A landscape with many peaks, sampled at points; each row gives a point and its height.
From any point a climber steps to the highest of the 2 points nearest to it. It stops when none of these is higher. Distance is the straight distance between rows; heights are no part of it.
z818 height 2.29: [165 174  98 148 155 112 189 103 105 118 122 125 155 122 125 157 135 127
  98 170 113 154 123 144]
z753 height 3.25: [133 146 112 146 128 126 133 128  98 135 116 118 138 135 130 122 150 141
 133 119 123 147 124 111]
z593 height 3.24: [100  94 160 150 153 143 105  84 138 128 164 148 106  94 167 132 106 129
 149 112  95 108 122 117]
z479 height 5.85: [164 127 120 177 145 115 131  71  97 112 131 146 148 102 122  86 115 137
  73 150 124 140 108 104]
z812 height 3.55: [102  72 142 101  59 152  84 172 162 160 109 107  89 130 106 111 152 122
 147  84 178 117 110  93]
z244 height 3.87: [148 145 149 149 150 168  67  85 116  98 151 156  71 138 125 162 182 133
 132  72 125 127  70  57]
z767 height 2.61: [143 171 133 165 146 111 167  79  86 119 136 140 144  93 126 194 121 130
 149 153 122 147 100 104]
z678 height 0.82: [172 149 114 138 136 110  55 152  86  95 109 123 142 155 112 107 118 155
 116  85 175 142  85  79]
z576 height 2.93: [110 118 162 130 134 117 121 117 133 126 129 126 123  92 132 187  76 126
 188 119 147 125  90 112]
z391 height 0.53: [194 190 121 154 145 107  89 101  57  76 131 149 146 137  89 141 106 149
 119 116 175 141  78  63]
z422 height 4.10: [ 81  87 160  79  92 149  68 202 187 142 120 130  74 163 115 113 170 124
 141  71 134  93 139 130]
z469 height 4.22: [112 101 150 127 110 153  72 147 149 140 135 117  76 132 125 112 200 122
 138  76 131 121 105  80]
z365 height 2.42: [130 120 118 129  88 112 136 147 101 144 101 112 146 110 113 128  91 139
 154 137 174 143 125 123]
z462 height 5.72: [ 91 130 146 126 170 144 130 114 147 134 153 142 107 147 172 163 156 127
 175 115  64 119 150 146]
z578 height 6.50: [146 129 130 157 149 127 209  67 143 138 128 106 112 102 120 128 153 121
  62 197 126 153 140 141]
z456 height 0.72: [179 148 126 144 136 143  51 126  85  95 118 139 106 152  98 123 150 147
 112  74 170 143  63  51]
z208 height 3.88: [110 168 121 136 143 142 152 103 111 148 134 121 112 146 136 109 226 121
 136 121  73 135 154 107]
z111 height 0.93: [168 133 127 122 112 102  58 178 108 114 105 104 135 156 102 125 109 144
 131  91 183 146  66  94]
z390 height 0.63: [175 172 123 156 147 137  68  89  72  76 136 154 110 148 107 135 132 153
 121  93 151 130  78  53]
z804 height 3.80: [ 85  94 141  79  69 143  86 193 165 150 102 120  95 152 112 122 142 123
 153  81 168 103 144 125]
z176 height 4.55: [142 149  93 106 160 128 169 154 132 118 125 122 152 180 146 112 144 131
 105 139 103 140 164 180]
z795 height 3.31: [105  71 155  84  39 160  96 181 190 170 123 122  86 119  83 158 157 105
 145 102 168 116  75  98]
z288 height 5.47: [ 86 112 156 120 157 147  97 132 152 136 150 137  79 139 159 139 168 123
 163  91  82 108 140 129]
z773 height 2.18: [133 144  94 105 104 113 169 167 121 130 108 114 168 140 124 135  92 132
 136 152 146 140 157 178]
z629 height 6.66: [184 155 137 132 180  86 122 136 132  77 162 150 194 121 145 157  50 117
 116 150 105  93 123 168]
z78 height 2.77: [129 146 151 153 125 111 143  96 102 132 129 122 132  77 122 188 100 128
 176 143 143 138  91  99]
z338 height 6.75: [156 135 131 151 191 121 140  79 127  82 160 158 157 119 149 136  98 134
  91 150  85 111 129 144]
z278 height 6.14: [157 149 118 179 149 139 151  40  91 118 147 143 124 115 124  95 165 128
  56 159 113 153 122  93]
z727 height 5.69: [ 98 132 102  82 115 147 188 138 156 139 101 119 133 171 119  90 155 102
  77 158 131 132 199 192]
z987 height 4.92: [116 111 131 115 166 129  59 175 145 108 139 144 108 173 152 118 124 147
 142  70 105 114 133 141]
z921 height 5.62: [123 132 128 109 181 111  93 182 153  96 157 146 144 158 170 171  69 140
 157 109  92  94 146 182]
z202 height 3.00: [133 146 104 144  88 126 145 132  90 157  98  99 128 140 114  93 198 138
 127 123 131 156 140 100]
z522 height 6.00: [110 146 133 127 204 139 147 100 134 109 162 147 130 147 176 173 135 127
 145 128  49 123 146 162]
z170 height 5.26: [ 74 104 157 123 140 163  86 119 146 151 164 128  65 117 151 100 199 110
 153  91  89 111 146 105]
z995 height 4.37: [106  97 158  97 123 139  53 194 167 127 121 138  73 172 121  94 183 140
 130  62 117 105 135 120]
z913 height 2.63: [127 124 139 118  92 123 119 144 119 150 106 100 119 112 110 159 122 130
 172 108 170 145  91 100]
z949 height 2.06: [158 177  96 127 126 105 194 145 103 124 112 112 174 124 113 160 112 128
 129 169 137 162 137 166]
z512 height 5.16: [162 109 115 132 187 133 127 100 137  90 150 132 146 151 145  51 113 140
  50 133 104 125 143 158]
z139 height 2.03: [135  94 120 142  53  98 133 130 106 146  96 115 156  78  93  83  46 132
 133 161 205 130 121 116]
z199 height 1.94: [123  81 131 153  76 119 114 119 112 146 111 121 138  81 120  61  76 139
 124 137 182 129 123  98]
z445 height 6.34: [146 156 118 134 214 134 134 100 130  82 161 156 151 157 165 154 116 134
 106 127  61 122 134 162]
z916 height 4.53: [136 140 128 137 135 100 174 119 122 127 128 129 163  90 130 175  71 122
 160 171 121 130 124 155]
z532 height 2.92: [150  98 150 109  78 151  77 158 158 162 130 124  95 128  86 175 165 115
 137 102 161 145  24  83]
z418 height 4.26: [149 127 138 155 144  94 140 108 108 113 138 142 171  79 117 144  57 128
 137 160 138 121 107 126]
z926 height 2.78: [147 121 152 119  98 132  93 149 135 140 114 109 109 124 103 176 130 124
 159 101 168 143  45  84]
z526 height 4.81: [ 94 121 103  94  95 136 105 172 137 150 102 123 125 173 127  65 160 134
 130 108 129 120 185 142]
z186 height 4.06: [102 153 117 117 137 147 170 116 129 153 124 113 116 155 127  91 219 112
 114 150  79 133 173 145]
z740 height 5.48: [ 66 139 134  98  84 140 166 142 145 164 111 112 100 124 124 174 169 115
 189 118 116 117 160 131]
z478 height 4.86: [ 66 107 131  90  97 155  92 157 153 164 122 126  92 155 130  73 168 117
 140 100 123  97 188 131]
z986 height 4.87: [164 147 103 124 190 126 158 127 138  89 137 125 157 169 150  97 132 140
  69 140  99 133 143 164]
z754 height 6.78: [153  84 143 136 156 110 158 100 160  99 140 141 165  84 127  97  50 110
  89 179 132  95 145 167]
z408 height 7.18: [161 132 124 138 180 106 148 115 142  91 150 137 176 120 143 141  67 127
 103 158  98 108 129 166]
z18 height 1.18: [133  84 126 117 120 123  53 186 138 117 112 125 115 156 130  75  89 156
 124  77 169 118 123 118]
z630 height 4.65: [127 100 151 118 151 136  47 176 151 108 134 143  84 171 137 122 154 147
 130  60 124 114 104 115]
z513 height 1.84: [120  96 116 153  77 132 137 108 116 159 114 116 131 106 123  52 117 132
  97 152 158 142 142 110]
z325 height 5.17: [ 84 140 128 103  84 135 181 143 128 162 107 117 123 118 126 185 133 116
 189 145 131 130 161 155]
z138 height 6.28: [150 135 124 163 165 133 175  62 121 118 142 120 122 120 128 106 160 125
  55 170 104 147 130 125]
z695 height 7.05: [ 88  80 136 126  82 140 185  86 170 155 127 127 132  79 128 113  66 100
  95 196 156 117 172 173]
z11 height 4.03: [125 131 156 135 144 158  66 110 127 116 147 140  67 140 134 131 205 129
 131  71 109 127 100  74]
z291 height 6.06: [116 139  96  92  98 135 208 141 144 142  97 117 143 144 119 125 138 107
  91 180 146 141 188 185]
z841 height 6.31: [133 140 120 147 133 129 234  81 144 145 127 103 116 103 121 165 157 114
  95 204 115 155 150 160]
z131 height 4.41: [138  90 156 120 120 151  56 157 155 128 129 131  84 145 120 126 164 130
 124  69 149 123  69  86]
z637 height 5.83: [ 70 155 132  93 128 133 162 153 150 153 119 128 111 147 136 184 176 120
 189 119  83 111 174 155]
z193 height 0.30: [172 154 115 156 118  93 133 122  76 119 109 118 174 103 100 119  93 140
 119 152 158 153 105 105]
z588 height 3.69: [133 169 115 154 161 147 133  82  88 126 139 139 118 146 137 123 203 132
 116 120  89 146 133 100]
z543 height 6.79: [102 112 119 117  79 123 210 106 154 150 113 124 144  88 116 153  66 101
 109 196 160 127 169 185]
z574 height 3.08: [123 116 154 141 157 125  96 113 133 114 146 146 115 109 149 171  87 137
 163 105 117 116  98 112]
z747 height 1.44: [165 121 108 137 138  91 102 156 119  97 124 132 182 123 130  95  57 137
 117 134 147 116 120 139]
z938 height 5.79: [ 91 156 121 109 143 135 196 124 141 149 135 128 132 139 149 184 153 121
 170 152  76 129 167 174]
z794 height 2.47: [113 153  93  98  93 120 164 170 118 148  92 114 147 154 117 135 144 129
 153 134 129 138 171 160]
z299 height 5.41: [188 104 117 150 173 110 100 103 127  76 143 145 171 134 126  33  81 142
  40 132 118 113 126 134]
z584 height 2.48: [141 153 128 168 150 124 174  68 109 123 140 143 136  96 138 169 124 130
 119 175 102 144 116 124]
z451 height 5.24: [123 113 126 115 174 119  66 193 150  96 150 143 134 171 159 134  79 149
 144  86 108  99 145 165]
z788 height 6.45: [114 139  99 108  83 130 216 131 143 144 100 116 151 110 113 152 100 105
 105 186 157 145 173 189]
z628 height 7.04: [108  72 146 146 125 123 144  90 154 128 145 144 142  81 147  93  53 121
 114 162 127 101 143 153]
z655 height 2.76: [111 162 109 115  87 120 165 153 108 162  92 103 129 147 105 122 196 132
 153 121 123 136 158 117]
z90 height 3.46: [ 74 113 165 143 131 161 141  85 144 159 166 123  80  84 160 173 163 110
 184 123 102 122 130 101]
z765 height 4.25: [124 149 103 104 160 136 159 139 136 137 120 123 133 183 138  85 197 131
  97 137  78 138 176 163]
z104 height 3.58: [105 129 165 140 141 159 122  86 139 133 158 133  79  93 156 198 177 116
 179 100 104 116  97  84]
z57 height 1.61: [181 157 103 128 139  85 138 170 111 103 128 121 193 128 118 117  66 129
 116 149 150 127 126 157]
z907 height 5.25: [ 89 131  93  75  90 141 146 163 136 151  90 130 146 174 117  77 150 109
 105 136 128 120 202 173]
z809 height 7.23: [ 76  71 146 133 104 148 154  79 157 160 144 135 118  83 146  91  80 109
 114 174 133 109 165 159]
z636 height 1.81: [187 168 101 136 128  81 163 151  92 117 115 116 187 110 108 132  81 125
 106 174 155 154 118 151]
z555 height 3.71: [129 131 167 142 144 168  91  79 135 120 158 147  74 102 143 198 161 118
 159  92 124 127  66  66]
z63 height 3.07: [133  93 154  95  67 144  83 185 181 157 121 129  93 139  87 157 194 119
 135  95 141 130  46  93]
z711 height 2.19: [137 129 109 114  56  95 155 155 101 146  93 114 170  91  96 118  56 124
 138 163 198 145 137 149]
z491 height 3.47: [131 154 126 150 157 134 112 110 103 120 126 139 116 138 142 145 161 136
 138 102 106 138 114  96]
z13 height 5.09: [ 75 105 143 108 136 158  82 136 149 157 156 127  77 144 149  58 182 124
 144 100  95  99 166 126]
z216 height 1.30: [146 107 116 131 130 102  75 164 118 110 122 135 151 136 135  81  63 150
 124 100 152 117 120 125]
z746 height 3.36: [ 86 105 151 143 127 146 141  90 134 155 155 128 104  99 157 136 132 120
 162 132 102 121 142 121]
z633 height 1.04: [154 112 127 107 115 109  55 212 124 116  97 112 132 169 108 114 100 149
 135  82 183 137  96 120]
z335 height 6.07: [108 143 119 123 132 137 224 106 148 146 123 118 134 123 146 169 146 107
 130 184 104 145 163 176]
z827 height 6.05: [148 149 122 114 171  97 110 174 139  94 157 134 179 142 154 163  52 135
 145 129 104  94 135 178]
z642 height 5.67: [164 117 115 159 153 115  94  91 102  99 134 151 156 125 131  61  98 143
  74 126 125 123 115 111]
z613 height 1.75: [105 110 119 152  91 149 157  97 111 168 131 106 120 107 127  73 162 121
 111 154 128 147 158 109]
z568 height 0.41: [183 178 114 160 116  94 111 111  53 105 111 121 163 108  83 122 107 148
 117 135 181 160  77  75]
z80 height 4.82: [110 145 127 120 113 113 171 132 121 140 117 125 143 107 129 189  95 122
 179 150 134 140 136 151]

Where does a climber stop that starts at each point below?
z202 | z578
z176 | z578
z418 | z637
z767 | z408
z812 | z408
z526 | z809

Call two points neighbours if one is among the 2 nearest of the other. Go from one point of each pair to the other, from neighbour to neighbour, staying as high as possible. Name the lowest point that can't be avoided.
z408 and z637 | z949
z637 and z578 | z938
z408 and z809 | z754

Two climbers start at each pair of points below. Name the first point that both come to, or write none.
z365 and z655 | none
z469 and z288 | z408
z794 and z478 | none
z13 and z11 | z408
